Points on a hilly landscape, in no order, each with its height.
From any point a climber steps to the highest of the 5 points nearest to it. It stops when none of these is higher. Distance is the straight distance between rows; heights are no part of it.
(342): [ -6.1 -11.1   9.6   2.0  44.0   0.1  24.1  22.6]  h=55.5
(17): [ -1.9   8.2  -2.9 -15.7 -26.7  -2.7  -1.6 -20.7]  h=42.2
(442): [  4.9  -3.2  21.6   7.0   1.6 -19.6 -17.9  -2.8]  h=49.8
(66): [ -7.7 -12.8 -13.4  -3.9  28.3  -5.8  19.1   8.1]  h=52.9
(285): [  2.8  -5.9  12.9  -4.8   0.2 -18.8  -2.4  -0.3]  h=39.3
(207): [ 19.9  13.7 -10.4  -1.6 -52.0  23.6  -7.7  -5.4]  h=38.7
(447): [ -5.1   6.3 -33.8 -18.7 -15.0  14.2  37.9 -21.6]  h=43.7
(174): [ -7.2  -0.4 -33.0 -20.2   2.6   7.0  29.7 -16.0]  h=56.4
(545): [  5.4   8.9   8.2  13.8 -16.4  -2.9 -42.2  -2.8]  h=37.6
(481): [-16.1  -2.6  19.5   5.6  45.9   3.8  21.6  26.1]  h=47.8
(219): [  7.4   1.5  13.3   5.7 -11.5  -4.1 -31.2  -9.9]  h=69.0
(348): [-14.1 -26.7  -7.1   8.9  38.6   9.3  25.8  10.9]  h=67.4
(78): [-14.2  -9.2 -42.7 -13.5  11.1  14.8  29.8 -17.4]  h=45.6
(179): [ -4.9  -5.8  23.2   0.2  25.4 -18.5  10.3  14.9]  h=31.1
(165): [  9.2  10.3  25.2  32.7  -0.5 -14.6 -52.0  16.7]  h=66.6
(558): [ 24.5  20.0 -14.5   7.9 -54.3  28.4 -11.6   2.0]  h=33.0
(159): [  1.9   7.4 -13.3 -15.9 -35.4  11.2  20.9 -17.2]  h=41.0
(407): [ -9.4  -9.6 -25.3 -19.1  15.4  -1.4  20.4  -8.7]  h=51.9
(190): [ -0.7  -9.7  15.4  -3.8  19.5 -17.8   8.5   9.3]  h=33.5
(499): [-10.0 -11.4   7.1   0.3  37.1  -8.9  19.2  17.8]  h=63.5
(516): [  5.8   0.9  38.0   6.9  14.2 -20.5  -4.6  15.2]  h=32.1
(517): [ -8.1 -19.0  -3.2  -0.3  37.1  -4.9  20.1  17.2]  h=57.3
(134): [  7.4   5.1  31.6  29.1  -2.1 -11.5 -33.7   8.9]  h=70.3
(206): [ -4.0  -5.4 -17.6 -17.8  11.5  -8.7  16.5  -6.3]  h=67.0
(577): [ 18.4  20.6 -10.8   7.0 -50.5  25.6 -16.2  -1.2]  h=32.3
(195): [ -9.2 -15.7 -48.4 -13.4  10.8  33.3  35.2 -22.7]  h=41.7
(546): [  8.5   6.1  41.8  31.6   5.4 -16.3 -32.0  12.6]  h=65.9
(573): [-10.2 -20.5 -31.5  -4.2  30.6  10.4  24.6  -4.9]  h=44.4
(311): [ -9.3 -15.3 -22.1 -11.9  23.3  -1.9  23.2   0.9]  h=49.7
(154): [  8.7  10.5  -5.2  -5.1 -42.9  13.5  -7.3 -13.2]  h=41.1
(86): [-9.5  1.3 31.9  5.5 36.3 -9.1 14.5 28.2]  h=36.2
(240): [  6.7  -1.9  23.2   1.0   8.8 -21.8  -3.4   1.3]  h=40.4
(493): [ -5.1  -2.3  -2.9 -15.7   1.6 -13.0   5.9  -8.6]  h=48.8
(236): [  4.7   1.6  18.8   9.0  -8.5  -8.6 -31.6  -1.9]  h=53.8
(610): [ -1.6   3.4  39.7   8.6  26.2 -11.9   3.9  18.6]  h=27.7
(128): [ -3.1  -0.1  -1.5 -16.7 -15.3  -5.6   2.6 -18.1]  h=43.3
(133): [  7.7  12.9   3.5   1.9 -29.3   4.8 -25.4 -12.5]  h=41.4
(491): [-14.0 -16.1  -0.3   4.7  45.0   2.7  21.8  19.9]  h=55.6
(315): [  8.0   0.4  28.7  14.0   0.4 -16.8 -23.4   5.6]  h=59.8
(148): [ -5.2   7.0 -23.7 -20.7 -24.6   6.1  31.5 -18.1]  h=39.9
(256): [  3.9   9.4  -6.8 -12.2 -39.4   9.1   2.3 -15.0]  h=41.5
(297): [ 11.7  18.1  -8.5   4.9 -43.0  23.1 -19.6  -4.7]  h=32.5
(515): [ 24.1   6.0 -18.7   2.6 -62.8  28.5  -1.0   0.2]  h=34.1
(242): [-12.2 -15.8 -39.1  -9.1  25.7   9.2  24.5 -12.3]  h=42.6
(41): [  9.3  19.0   5.2  22.6 -10.1  -6.9 -53.2   7.1]  h=58.1
(364): [  7.2   8.6  17.8  29.3  -2.2 -10.9 -45.7  10.2]  h=66.3
(74): [  6.5  17.9  -3.5  10.1 -28.0  15.9 -36.7  -3.8]  h=1.4
(508): [ -7.0   4.5 -18.2 -22.1  -0.8  -0.2  21.0 -12.6]  h=59.2
(564): [  8.1  13.3   2.4   4.9 -25.1   3.6 -37.5  -7.4]  h=28.2
(269): [-25.5 -14.4  12.4   9.6  51.9  12.6  25.1  22.6]  h=40.3
(97): [ -2.8  -4.8  -8.1 -18.1   4.3 -13.8  13.6  -2.1]  h=52.6
(155): [  1.9  -3.0  15.1  -2.9  -6.5 -13.6 -15.8  -8.5]  h=45.5

For each start below, name the point where the climber stops.
(516) | (134)
(297) | (206)
(558) | (206)
(74) | (219)
(285) | (134)
(41) | (134)
(577) | (206)
(610) | (134)
